Points, in no order, along strands that fork, close into loops and pass close to each other.
In the rows, 128 means zero.
Two points are linked if the straight distance between their rows is under 83.6. Some points are linked to none.
<1993>: [ 82 157 117 132 108 113 161  97 164 155 201 107 141 120  82 117  94 124
 151  89 145]
<731>: [131 126  79 174 135 120 115 117  96 116 101  96  97  99 123 170 149 104
 139 145 109]
<552>: [133 168 155 103 128  81 148 126 163 161 158 131 116 128  91  70 139 176
 112  77 131]
<75>: [ 98 106 146 122 151 204  98 103 123 118 142 174 184 140 141 132 120 109
  77 147 159]
<1911>: [147 157  67 133 141 148  80  84  95 151 142 125 112 107 117 157 164  89
 111 169 121]
<581>: [113 116  86 170 127 153  71  74 133 119 161 118 144 121 129 148 129  99
  90 138 113]
<2082>: [147 142  48 134 121 131 107 127 124 108 120 150  96 136  89 172 162 144
 118 207 136]
<2143>: [174 146 112  89 123 115 133 140 110 135  76 145 117  96 120 147 165 156
 151 158 140]
<389>: [144 135  72 125 115 125 102 122 145 127 131 146 127 124 113 134 157 159
 120 148 120]
<380>: [121 111 123 105 113 123 163 162 149 114 110 104 126 150  84 133 155 142
 180 164 159]
<1969>: [173 153 119 102 124  85 149 155  85 126  57 141 110  71 111 167 154 159
 166 137 129]
<1298>: [ 75 111 139 178 158 120 138 116 144 108 169 101 127 131 105 121  99 119
  92  86 146]
<382>: [ 80 150 170 131 153 161 104  78 138 133 205 116 161 100  78 125 117  82
  93 126 155]
<434>: [174 119 116 108 105  69 101 164 145  87 103 166 133 145 172 114 127 198
 118  93  93]
<183>: [161 152 122 154 178  96  76 123  90 124 104 155 134  67 140 156 137 132
  75 146 126]
<1177>: [152 113 205 145 174  68 140 168 111 112  95 113 118  96 123 118  87 146
  92 103 131]
<381>: [127 116 152 125 155 168  82  95 118 118 124 155 172 105 137 137 132 119
  65 153 157]
<1851>: [163 138  79 119  83  73 113 148 156 105 118 126 102 135 128 125 158 184
 153 113  86]
<708>: [144 106 134 118 130 145  75  99 160 125 143 130 159 146 157  96 154 132
  86 150 129]
<2375>: [ 85 141 177  98 137 187 150 127 138 165 186 170 149 167 145  83  87 114
 117  87 148]
<2163>: [ 91 105 120 156 113 154 163 122 121 112 123 108 134 127 132 154  98  99
 173 131 132]
<488>: [117 119 150 155 124 126 147  91 123 126 129 117 135  80 136 137  78 129
 114  80 125]
<1921>: [143  90 115  97 130 163 143 186  73 124  52 198 134 175 146 153 140 143
 113 126 149]
<830>: [172 145  94 104 155  90 110 182  92 107  77 154  94 133 103 151 184 160
 121 173 144]
<1045>: [173 133 127  91 146  95 103 148 141 114  95 133 145 113  99 136 168 171
 116 202 161]
<309>: [113 122  57 138 118 185 111 142 135 122 140 197 136 175 138 141 136 142
 108 151 127]
<944>: [142 144 174  92 126 155 106  81 153 175 165 139 133 145 157  55 139 113
  92 101 114]
<300>: [158 124  93 143  90 104  91  76 147 128 131  93 134  94 147 136 134 133
 131 132  90]
<2568>: [132 138  41 132 109 178 100 117 123 130 136 191 134 144 122 161 137 138
 110 168 126]
<1037>: [136 144 102 122 139 136 138 129 108 140 112 117 107 108 106 152 163 110
 155 160 140]
<1279>: [ 99  86 144 150 143 130 125 123 156  96 147 127 153 161 146 107 104 142
  77  99 150]
<1749>: [168 130  86 117 111  92  96 161 138 111 106 145  99 147 146 119 179 167
 128 120  94]
<912>: [ 92 112 129 146 123 148 168 129 123  94  94 104 156 141  85 176 107 107
 168 192 162]
<1379>: [141 111 226  99 164 165 134 129 112 151 120  91 110 133 133  89 142  72
 115 138 144]
<826>: [103 115  88 138  92 132 129  88 169 114 167 121 151 145 134 130 103 139
 128 109 125]
<2417>: [ 80 140  61 157 123 157 118 143 158 123 193 148 122 181  76 135 130 122
 124 165 138]
<1140>: [ 52 161 158 128 112 167 125  84 123 157 228 113 156 124 129 126  72  72
 148 102 123]
<2070>: [ 80 144 150 125 165 182 150 127  97 124 120 153 172 118  79 164 117  93
 122 171 187]
<2465>: [139 160 146 124 134 136 140 108 121 178 137 145 115  92 122 104 123 127
 119  81 119]
<2250>: [166 143 122 125 169  79 103 176 102 113  87 144 111 108 115 147 167 155
 106 155 135]
<1113>: [ 95 144  77 148 120 127 108 114 177 123 196 120 137 154  68 120 140 131
 115 145 136]
<2552>: [106 155 106 125 130 176 131 109 100 103 108 113 138 166 115 189 127  73
 164 252 153]
<1133>: [ 82 100 105 133  95 151 158 102 158 103 155 130 164 145 144 143  70 137
 150 115 148]
<1507>: [125  92 125 127 155 142 124 177 114 114  97 145 132 168 110 135 154 132
 100 154 156]
<711>: [188 108 133  90 104  98 105 170 126 104  75 165 136 133 175 123 147 183
 129 123 109]
<1020>: [172  98 122 113 110 130  88 132 133 124 105 144 123 157 197  98 164 149
 107 114  93]
<2351>: [144 114 214  83 138 154 147 112 141 144 109 125 163 108 120 100 110 128
 118 140 169]
<661>: [152 130 160 119 166  64 122 209 123 118 108 161 112 138  97 109 144 183
  97  96 140]
<215>: [108 137 176 107 126 197 121  93 127 161 171 140 140 139 167  95 107  75
 130 111 120]
<328>: [153 131 225 116 164 162 148 129  95 168 113 101  85 110 136  86 117  83
 112 107 118]
<2295>: [176 162 149  98 127  56 117 141 157 137 121 148 149  79 104 112 135 191
 129 129 127]
<1765>: [134 160 183  82 118 177 165  98 124 185 136 153 153  78 119 118 101 114
 153 120 151]
<643>: [129 136 171 117 144  87 170 175 139 139 123 136 102 130  88  95 120 173
 115  67 144]
<1134>: [128 131 146 143 158 144 115 117 115 148 136 111 115 107 126 124 150  92
 109 123 132]
<356>: [101 133 120 127  89 150 139  98 137 142 159  78 134 118 132 148 111  79
 211 165 115]
<793>: [ 88 146  86 142  86 122 147 100 150 150 191 101 117 146 138 120 103 105
 177  88  99]
<172>: [129  86 113 125 111 125 162 176 115 103  84 150 119 155 140 140 121 161
 142  88 129]
<888>: [197 132 204 123 149  80 116 135 107 130  86 120 117  65 159 116  99 136
 111 125 101]
<2386>: [104 123 138 121 137 179 141 116  98 112  92 108 157 164 136 171 133  71
 166 216 149]
<1017>: [161 124  95 131 121  87 120 147 128  88  75 103 116 117  94 162 159 156
 146 195 132]
<1512>: [105 140 133 130 129 180 100  77 117 145 168 134 153 105 127 138 116  76
 119 131 133]
<1854>: [174 109 104 106 102  99 102 145 145  98  87 153 151 121 153 139 140 186
 129 156 117]
<1626>: [137 155 155 105 138  66 160 159 159 138 140 155 124 128  93  84 116 201
 104  67 145]
<2170>: [151 146  74 130  82 108 101  80 151 151 155  95 125 110 116 126 151 117
 144 131  94]
<1225>: [ 87 126 102 152 120 152 108 115 153 115 180  72 121 154 100 144 134  76
 164 193 126]
<652>: [137 133 108 136 107 105 102  82 155 133 141 134 166  97 130 124 106 159
 102 106 114]
<2040>: [123 130 195 126 177 162 123 104  89 125 106  92 130 104 114 139 153  60
 111 173 164]
<2199>: [175 147 157 140 178  90  55 111 111 126 119 141 150  70 159 130 136 121
  62 155 113]
<919>: [157 104 151 106 154 157 137 154  58 135  44 149 129 148 160 149 149 103
 113 146 147]
<511>: [135 111 145 127 132  83 146 162 146 110 106  97 114 121  99 123 144 162
 142 125 141]
<112>: [134 147 178  74 104 192 155  95 132 184 151 169 151 118 159  97  92 115
 147 101 127]
<135>: [160 135 110 134 129  67 130 191  98  94  67 166 115  96 124 161 129 182
 138  99 116]
<2007>: [176 152 112  80 119 102 120 156 136 139  97 153 121 114 115 124 179 179
 141 146 133]
<1573>: [117 118  86 168 120 144 137 112  98 107  96  97 111 115 125 183 130  87
 167 165 121]
<231>: [148 124 131  96 141 168 119 124 108 137  93 150 148 128 140 136 152 120
 119 166 153]
<1337>: [139  95 105 133  94  68 142 139 158  73 100 104 126 123 138 144 111 187
 153 109 117]
<963>: [ 54 131 134 129 108 183 148 152 112 137 164 143 152 161 163 142  72 105
 192 136 127]
<1845>: [127 176 114 111 148 116 126 134 149 174 168 135 113 118  62 100 177 136
 124 118 142]
<1383>: [119 174 135 101 119 105 148 110 165 183 177 124 126 116  73  81 142 143
 138  95 133]
<541>: [ 41 153 155 127 134 182 153 153 110 151 178 148 153 143 119 141  74 102
 176 132 154]
<852>: [157 145 206 118 137 149 124  65 115 166 141  97 116  61 138 101 102  89
 109 104 107]
<1657>: [111 117  79 154 114 140 163 178 104 115 110 139  87 153 126 154 139 122
 176 101 111]
<2544>: [163 126 220 123 157 145 130 102 102 157 111  96  99  77 149  94 103  99
 100 109 111]
<1616>: [157 132 160 136 120 135 110  64 114 154 121  95 123  63 158 130 116  97
 121 112 101]
<980>: [136 142 136  68 145 192 144 124  74 149  81 168 166 155 138 153 146  98
 144 203 180]
<2179>: [126  83 141 144 128 156 135 129 101 110  83 136 145 123 165 148 109 118
 114 120 132]
<131>: [ 89 108 108 165 111 147 170 114 121  92  93 110 154 109 103 184  88 123
 166 161 145]
<765>: [ 59 154 160 110 130 179 142 132 132 167 202 150 155 151 124 112  90 101
 154 115 144]
<474>: [150 163 122 142 129  84  94  91 125 147 134 147 153  65 121 129 107 153
  83 104 106]
<811>: [ 99  89  99 179 133 145  91  99 141  91 150 114 141 151 152 131 125 110
  92 128 118]
<1534>: [136 112 128 164 167 101  85 126 124  87 100  88 128 104 113 153 149 118
  92 181 137]
<2014>: [139 147  33 142  94 144 106 107 128 133 136 166 124 117 106 159 134 144
 128 139 103]
<1330>: [153  89 195 134 149  87 148 168 113 127  94  70  76 136 131 100 140 115
 130 107 123]
<1021>: [ 90 149 132 126 144 174  84  75 147 141 204 145 177 123  88 118 134  97
  76 134 148]
<2064>: [141  78 199 133 160 103 112 149 134 101 103 117 151 136 145 109 104 148
  68 124 152]
<2057>: [ 78 142 163 150 150 130 139  92 142 132 184  95 144  93  62 126 107 104
 114 106 161]
<101>: [146 149 143 132 136 138 149 139  95 172 118 150  85 109 143 106 136 121
 128  67 101]
<2537>: [ 91 128  91 137 106 161 111 132 151 139 191 117 116 192 152 110 138  97
 163 137 101]
<763>: [149 122 141 104 161 171 140 122  43 126  38 154 145 152 154 169 144  89
 118 179 159]
<390>: [182  98 155 105 115 135  93 117 134 133  96 135 141 129 203 102 145 138
 103 127 104]
<1737>: [ 69 132 145 134 146 178 160 144 109 106 116 133 176 156  85 170  96  99
 154 193 175]
<278>: [114 125 134  91 100 140 150 120 187 141 176 108 144 159 116  97 132 135
 162 137 149]
<1912>: [136  98 165 158 166  95  89 119 131  91 105  90 153  92 129 143 128 131
  91 161 143]
<260>: [137 110 127 129 126  98 156 156 129  89  66 101 135 127  75 167 143 152
 149 190 162]
<616>: [ 89 126 162 141 165 170 125 108 102 111 129  90 137 124 105 158 144  54
 132 184 157]
<302>: [148 105 205 113 141 128 162 157 123 156 116  73  74 144 136  86 138  96
 151 102 121]
<427>: [134 118 142 115 117 147 160 139 110 144  99  97 113 134 141 141 150  89
 190 147 128]
<409>: [139 157  32 137  87 155 121 110 125 119 130 160  98 131  95 184 138 130
 147 206 130]
<1746>: [109 122 124 101 106 144 154 135 164 129 142 106 142 144  97 126 135 128
 180 171 155]
<1283>: [172 131  71 125 123 113 100 127 115  98  83 120 104 119 122 169 170 141
 132 204 128]
<724>: [191 139 188 120 154 101  98 115 100 135  80 110 125  61 170 131 133 117
 108 151 109]
<521>: [125 116 153  98 115  86 180 166 164 127 138 116 106 160 108  90 121 171
 140  72 153]
<197>: [105 166  98 145 164 134 130 150 121 162 167 144 104 129  68 124 166 115
 117 119 143]
<1669>: [103 138  89 147 119 148 142 151 118 142 148 135 101 145 120 140 138 106
 168 119 116]
<2106>: [164 127 162 138 140 125  99  86 101 134  93 112 130  60 166 142 123 107
 104 133 112]
<2567>: [144  99 100 125 101 156 110 127 139 133 135 138 113 181 194  99 161 122
 131 101  88]
<924>: [113  88 109 136 124 141 128 149 156  96 134 115 136 175 120 128 137 140
 129 152 145]
<2420>: [138 155 162 122 170 150 104  99 107 165 150  98 104  99 116 113 170  69
 105 142 135]
<983>: [ 79 119 100 153  99 145 151 111 142 116 160  91 131 129 116 154  92 101
 184 137 125]
<1918>: [ 95 105 113 169 162 132 138 180 115 115 133 139 107 166 103 129 144 127
 106 100 139]
<1333>: [112 114 122 163 124 118 161 116 112 101  84  97 142  82  96 176 108 124
 155 151 144]
<1109>: [125 123 158 176 172  46 127 168 136  97 126 104 118 109 104 124 113 162
  91  95 131]
<640>: [ 86 131 130 179 166 111 131 117 131 122 156 141 138 108  90 129  91 147
  71  75 146]
<1665>: [132 119 164 152 182  67 122 185 127 114 117 123 118 119  89 115 138 162
  85 112 146]
<775>: [140 106  73 136  85 112 136 125 146  95 104 122 126 121 133 152 125 171
 155 130 110]
<2347>: [ 71 143 153 139 135 141 164 117 137 141 178 109 133 112  87 126  94 102
 152  99 154]
<145>: [153 140  83 133 103 126 130 112 106 149 111 133 103  90 146 144 144 125
 152 100  93]
<2088>: [151 155 125 139 135  66  98 121 145 145 145 124 115 119 127  88 152 156
  98  99  95]
<937>: [156 140  79 119  82  89 131 127 147 125 113 126 114 100 117 143 143 172
 167 123 103]
<2235>: [ 63 146 173 121 128 191 108  73 128 141 218 136 170 125 133 121  83  72
 119 115 131]
<678>: [138 141  51 113  84 178 105 110 136 150 159 145 118 159 157 137 151 105
 163 161  95]
<1301>: [123 121  67 161 124 147  87  92 138 103 140 117 130 122 111 163 136 113
 106 180 125]
<1278>: [159 123 190 122 170 112 145 184  84 153  83 128  78 117 124 105 146 125
 108  92 126]
<1292>: [155 147 105 107  96  61 121 148 154 112 118 168 125 141 152 100 131 202
 122  70  92]
<1776>: [ 80 162  78 135  93 114 137  87 168 150 200 133 154 134  79 116  96 140
 129  92 132]
<489>: [146 147 174 110 139 126 136 106 131 161 124 127 132  75 107 110 123 135
 119 116 145]
<2527>: [127 103 155 145 155 104 109 128 141 106 120 111 146 114 120 119 126 148
  84 129 145]
<2238>: [111 148 114 110 108 162 167 148 108 149 124 123 124 141 129 151 132  95
 209 168 133]
<2103>: [118 116  53 157  95 158 150 155  95 111 100 151 101 150 149 170 131 118
 170 121  97]
<1152>: [136 139 190  92 135 153 163 117 130 159 113 133 146  89 104 117 119 124
 141 132 166]
<249>: [101 116 150 141 144 149 161 150 118 136 131 142 123 131 114 123 110 124
 123  91 154]
<315>: [ 66 134 181 135 138 191 140  89 113 129 180 141 162 112 129 132  70  78
 121 102 145]
<1701>: [150 122 217 132 173 111 157 161  96 145  96 116  93  98 115 103  97 135
  96  89 131]
<1542>: [199 153 161 105 128  66  86 123 140 141 117 138 128  95 177  95 135 158
 111 117  80]
<2425>: [ 72 124  68 150  90 152 163 124 146 118 168 156 147 142 120 160  66 146
 160 109 132]
<188>: [109 131  81 144 101 135 104  98 176 127 193  87 129 155  96 123 142 107
 145 165 118]
<1174>: [ 92  96  99 166 149 128 132 163 147  95 150 122 117 180 100 126 142 137
 113 125 148]
<531>: [166 150  87  96  88  83  96 129 165 120 127 172 142 137 140 100 153 203
 118 114  92]
<2267>: [128 140 151 125 138  45 115 110 169 110 153 115 126 159 172  65 104 167
  53  75 107]
<969>: [123 100  71 134  76 145 158 137 137  93  96 142 133 147 131 164 112 156
 176 146 125]
<1565>: [150 151 136 160 158  90  97 109 105 130 116 157 153  47 131 151  94 146
  84 113 115]
<755>: [ 97 137  75 155 108 135 128  93 151 131 167 134 149 119  94 142 100 137
 127 113 128]
<2463>: [136 150  89 121 103 123 118 108 148 159 162 112 113 128 106 118 163 117
 155 129 113]
<1897>: [161 117 194 106 119 152 176 129  89 155  66 132 112  91 160 124  95 121
 145  98 118]
<496>: [156 130 137 128 171  76  97 163 130 106 102 121 132 110  99 142 167 156
  96 177 150]
<2296>: [130 127 149  90 162 189 135 124  61 126  68 149 162 177 149 162 147  76
 126 200 173]
<1390>: [ 91 133 118 124 114 136 150 124 162 140 184 125 122 179 145  95 116 120
 137  82 124]
<1840>: [181 150 144 116 148  58 117 182 115 114  90 175 130  86 133 133 128 179
 119 112 115]
<85>: [162 147 109 141 129  31  88 143 165  92 137 155 157 116 130 121 118 192
 101 126  98]
<1033>: [121 142  93 125  99  96 143 126 167 140 163 113 113 146  96 110 145 156
 154 105 119]
<1464>: [144 139 179 133 137  55 127 101 161 118 145  86 106 138 171  65  96 147
  72  76  92]
<770>: [118 152  77 132 125 168 111  87 105 116 139 108 118 137 108 180 134  69
 156 239 140]
<1807>: [153 109 160  95 106 138 142 105 136 138 100 140 154  93 152 123 108 153
 136 117 138]
<1540>: [123 134  73 152 115 157 113  99 101 117 122  93 102 128 126 178 145  69
 166 202 116]
<1928>: [154  99 189 139 140  91 137 132 132 121 116  74  91 126 159  93 114 130
 110  86 106]
<1308>: [ 94 128 104 177 167 101 132 150 130 115 141 150 133 113  75 140 112 165
  78  91 147]
<692>: [168 118 197 111 180  61 106 203 128 118 106 159 130 142 129  95 125 168
  68 110 129]
<2421>: [100 133 112 128 142 194  80  86 139 129 175 173 177 132 116 129 133 111
  71 150 144]
<1169>: [113 108  75 144  98 154 113 121 153 127 165 122 114 189 172 108 145 114
 141 115  93]
<246>: [112 116 135 158 140  99 177 149 111 108  86  80 111 103  83 161 127 123
 167 137 151]
<352>: [144 147 107 119 105 129 142 109 126 169 141 110 106  99 125 131 147 107
 174 115 109]
<420>: [ 74  98 140 150 139 144 147 110 157  97 168 105 152 158 125 123  91 126
 109 105 159]
<2132>: [147 138 153 148 167 121 141 166  84 159 113 134  64 120 135 106 149 115
 109  65 102]
<507>: [194 129 148  93 103 107  85 100 145 141 105 144 155  98 189 105 135 162
 112 134  95]
<99>: [151 132 126  75 124 180 148 127 100 153  85 181 159 128 146 143 143 130
 144 168 160]
<901>: [ 99 142  55 137  87 172 110 130 142 142 185 145 115 176 133 139 123 103
 167 163  99]
<190>: [143 129 147  93  87 163 154  88 141 161 133 144 149 102 162 110 100 128
 160 106 125]
<1401>: [132 112 170 119 126 139 162 153 116 151 121  80  88 147 143 110 152  77
 185 126 119]
<647>: [ 95 134  63 139 124 178 104 136 147 135 176 192 141 188 123 115 140 136
  97 129 123]
<1269>: [134  95 166 107 135 106 161 177 144 120 105  99 125 150  83 118 150 144
 147 142 166]
<58>: [155 115 207 111 173 163 102 113 103 146 111  98 112 123 156  97 165  72
  92 154 137]
<993>: [ 95 144 121 132 117 160 124 117 124 139 165  79 118 133 120 146 138  65
 195 182 125]
<1167>: [ 76 169 115 140 103 160 122  91 117 175 211 123 139 124 115 134  90  74
 158  98 106]
<2535>: [158 128 175 122 178 157  74 104 100 142 116 122 130 113 158 108 165  87
  67 152 135]
<503>: [120 140  42 161 127 151 135 152  88 118 103 155  87 142 119 179 143 120
 146 147 114]
<2043>: [123 117 112 161 144 143 119 124 101 129 115 113 110 116 143 141 142  94
 127 122 114]
<401>: [122  82 136 140 140 138 133 150 126  94  89 116 148 151 113 141 138 123
 123 165 155]
<44>: [134 116 138 133 107  84 147 109 168 126 148  60 100 128 142 100 133 130
 150  95 112]
<308>: [133  81 121 126 133 139 145 202  84 114  66 179 112 171 147 138 137 143
 117  88 126]
<1827>: [143 143  58 140 132 133 136 172  74 113  83 158  72 137 119 172 170 130
 150 126 116]
<73>: [115 130 139 108 103 113 131  68 173 131 168 119 129 174 186  62 100 136
  78  68 109]
<1172>: [ 98 140 110 125 125 177 148 158 103 158 149 158 117 154 146 129 131 100
 171 122 124]
<617>: [120  92 132 143 174 124 121 202 109 121 110 149 106 177 114 120 157 138
  85 109 151]
<1118>: [167 149 112 139 140  55  97 161 131 102 113 174 143  93 137 135 121 186
 106 109 102]
<492>: [131  93 133 122 103  63 155 141 170  82 121  88 123 148 161 123  98 178
 126  81 131]
<182>: [ 98 115 155 132 112 107 176 100 164 119 159  72 123 124 125 114  83 126
 145  87 145]
<469>: [111  88 122 170 153 125  94 125 140  92 136 111 140 145 138 123 131 132
  73 129 132]
<2278>: [ 96 119 104 139 139 154 113 136 149 131 171 158 137 188 136  96 146 130
  94 104 128]
<2129>: [135 114 135 120 100  63 157 131 171 109 139  69  93 154 148  97 129 154
 144  69 114]
<2172>: [171 171 135 112 127  22  99 130 170 123 145 145 152 104 117  95 126 185
 109 116 100]
<520>: [ 99 111 145 136 118 104 186 139 147 118 133  88 119 122  99 132 104 137
 169 111 151]
<1627>: [114 108 154 140 133 119 170 135 129 126 117 135 131 117 131 126  85 150
 118  76 145]
<1906>: [156 139 138 157 155  65  85 137 138 123 132 109 118 110 135 114 152 143
  94 121  99]
<297>: [120 112 110 168 144 121  95 102 133 101 129  83 128 109 107 149 146 102
 107 169 129]
<1340>: [114  88  95 124  88 168 163 159 118 100  94 150 140 177 157 160 112 127
 181 150 123]
<1099>: [104 159 103 140  91 103 146  85 140 170 185  99 109 132 120 104 119 104
 152  62  94]
<768>: [153  88 144 133 141 150 122 135  77 117  54 144 126 125 190 146 135 110
 106 130 122]
<1223>: [136 134 130 129 104  90 107  71 158 132 149 121 148 121 166  95 103 153
  92  86  99]
<176>: [142 146 186 109 166 157 101  83 102 145 130  86 124  83 119 131 164  61
 111 171 149]
<2346>: [ 88 139 121 124 109 119 149  83 170 132 183 116 122 187 173  77  95 119
  99  57 114]
<931>: [167 140 171 118 183 122  62 121 117 133 121 147 151  94 146 114 155 128
  51 160 143]
<628>: [120  99 162 115 133 194 141 143 102 145 115 170 138 155 176 112 109 103
 119 103 135]
<1028>: [135 141 142 107 112  92 120  90 168 135 153 138 136 157 167  66 115 167
  72  76 108]
<1673>: [168 106 198  82 126 130 127 116 134 133  85 133 170  93 142 112 117 151
 110 154 159]
<1949>: [102 117 126 120 124 163 158 182 114 150 143 146 101 183 152 114 134 108
 171  93 118]
<2198>: [115 123 130 150 128  80 171 149 142 118 125  72  98 111  79 133 136 141
 167 107 137]
<1819>: [131 145 119 131  94  86 156 100 152 154 157  90  95 123 138  93 120 131
 148  60  89]
<1997>: [155 117  87 104 125 141 133 182  78 106  56 192 114 152 134 163 156 161
 126 132 132]
<2264>: [137 127 105 108 124 155 167 184  72 134  71 159  99 155 137 154 157 108
 171 127 130]
<1772>: [156 144 104 134 123  77 141 177  98 109  72 135  86  89 110 159 148 165
 159 100 110]
<1857>: [151 152  41 107  78 169 138 123 114 125 108 169 106 139 120 183 139 132
 174 199 128]
<1345>: [ 88 124 151 136 158 160 164 143 111 132 121 145 154 123  88 143 107 116
 128 127 174]
<928>: [154 142  68 118 124 129 144 160  71 106  57 170  95 127 115 185 158 154
 146 153 135]
<2539>: [122 119 121 124 134 151  84 110 165 134 170 143 147 183 146  77 161 129
  79 126 127]
<911>: [ 70 125  96 129  85 180 156 146 124 125 144 148 150 168 160 158  77 116
 206 152 118]
<1546>: [172 168 148 117 122  72  93 103 144 162 140 141 118 118 160  65 148 151
  89  93  70]
<1086>: [142 139  53 105  83 172 126 134 130 136 128 155 107 155 142 150 158 127
 173 168 107]
<818>: [150 110 157 105 136 122  98 118 162 132 132 115 146 140 134  91 162 141
 102 151 144]
<494>: [101  89 119 146 102 169 163 140 112 107  98 122 139 159 168 155 103  99
 178 138 124]
<2322>: [167  94 212 111 165  86 112 166 133 117 109 142 133 144 158  89  96 161
  60 107 132]
<1181>: [ 88 150  77 160 150 148 127 149 129 129 171 126 109 146  64 146 146 103
 129 152 145]
<2579>: [162 116 133  92 128 110  96 147 165 120 121 127 146 141 117 105 176 169
 112 174 148]
<2444>: [ 84 134  60 134  70 172 149 135 136 127 161 162 143 159 137 161  81 133
 191 147 113]
<515>: [118 103 111 134 123 134 163 187 111 126 108 143  90 163 130 127 146 136
 157  83 120]
<1879>: [ 75 128 161 131 149 178 124 124 109 113 141  93 153 152 119 149 132  60
 164 206 151]
<1501>: [109 120 110 195 162  66 120 155 131  90 130 116 115 114  96 139 118 162
  92  93 128]
<1085>: [ 92 121 147 107 118 156 162 128 159 140 173 146 141 182 157  86  93 134
 117  75 145]
<1047>: [121 103 142 123 132 183 137 119  99 118  82 142 158 133 154 154 122  95
 129 162 148]
<2470>: [117 142 107  93  81 111 158 107 187 146 172 116 141 151 119  99 121 155
 164 104 131]
<1877>: [111 104 160 152 120 117 149  90 144 110 134  78 130 100 131 129  91 117
 131 100 134]
<842>: [ 80 161  98 138  93 153 133 118 122 169 196 116 123 132 136 135  93  83
 199 110  99]
<1058>: [169 140  81 138  95  93 112 117 110 127  90 133 111  76 147 160 139 154
 154 115  83]
<577>: [ 90 132 103 123  96 176 149 155 112 130 134 128 131 169 152 158 111  98
 215 176 118]
<584>: [153 123 131 152 128  82  82  94 146 120 131  89 134  95 148 117 135 131
 107 128  94]
<1325>: [183 161 134  93 128  68 117 166 124 132  97 157 116  95 118 119 159 183
 133 118 115]
<695>: [156 123  86 104 102 116 101 131 169 108 121 161 151 141 133 121 143 196
 111 145 121]
<374>: [ 95 131 163 145 135 166 152  88 112 135 146 121 146  86 125 136  79  90
 127  97 135]
<1372>: [180 150 205 131 165  49 133 155 118 124 105 128 122  59 128 115  79 158
 108 111 111]
<754>: [147 105 182 125 128  90 125 106 155 115 132  75  97 146 189  70  97 133
  87  79  96]

A piece is all that can be reached along the links. How many separate loops has the piece of each point below (a circle has one, a figure eight two, a Y none), and how many tips (points with one link)?
<692> | loops 2, tips 0
<647> | loops 1, tips 1
<249> | loops 3, tips 3
<963> | loops 2, tips 1
<176> | loops 1, tips 0

A fork is a point with three links, a tip a point with one. Leave the first point through the second and follow the links. Name the first fork or tip that comes.
<260> / <1017> | <2463>
<1045> / <2579> | <695>
<2103> / <503> | <515>
<420> / <1298> | <2527>
<58> / <1379> | <1152>
<73> / <2346> | <911>
<521> / <643> | <2163>

A tip is a point with one link. Name the tips that can be reached along the links from each point below, in the order of the rows.
<309> | <830>
<2106> | <381>
<552> | <1749>, <260>, <521>

Name the points in between on the shortest way along the links from the first point to the second, in order.
<73> / <328> | <1028> <1223> <652> <474> <1565> <183> <2199> <931> <2535> <58> <1379>
<101> / <1616> | <2132> <1278> <1701> <1177> <1372> <888> <724> <2106>
<531> / <708> | <695> <389> <2014> <2568> <309> <647> <2278> <2539>
<842> / <356> | <793> <1099> <1819> <44> <2129> <492> <1337> <775> <969> <1340> <494> <2163> <983>
<1665> / <811> | <661> <692> <2322> <2064> <2527> <469>
<1340> / <1033> | <969> <775> <937> <1058> <145> <352> <2463>
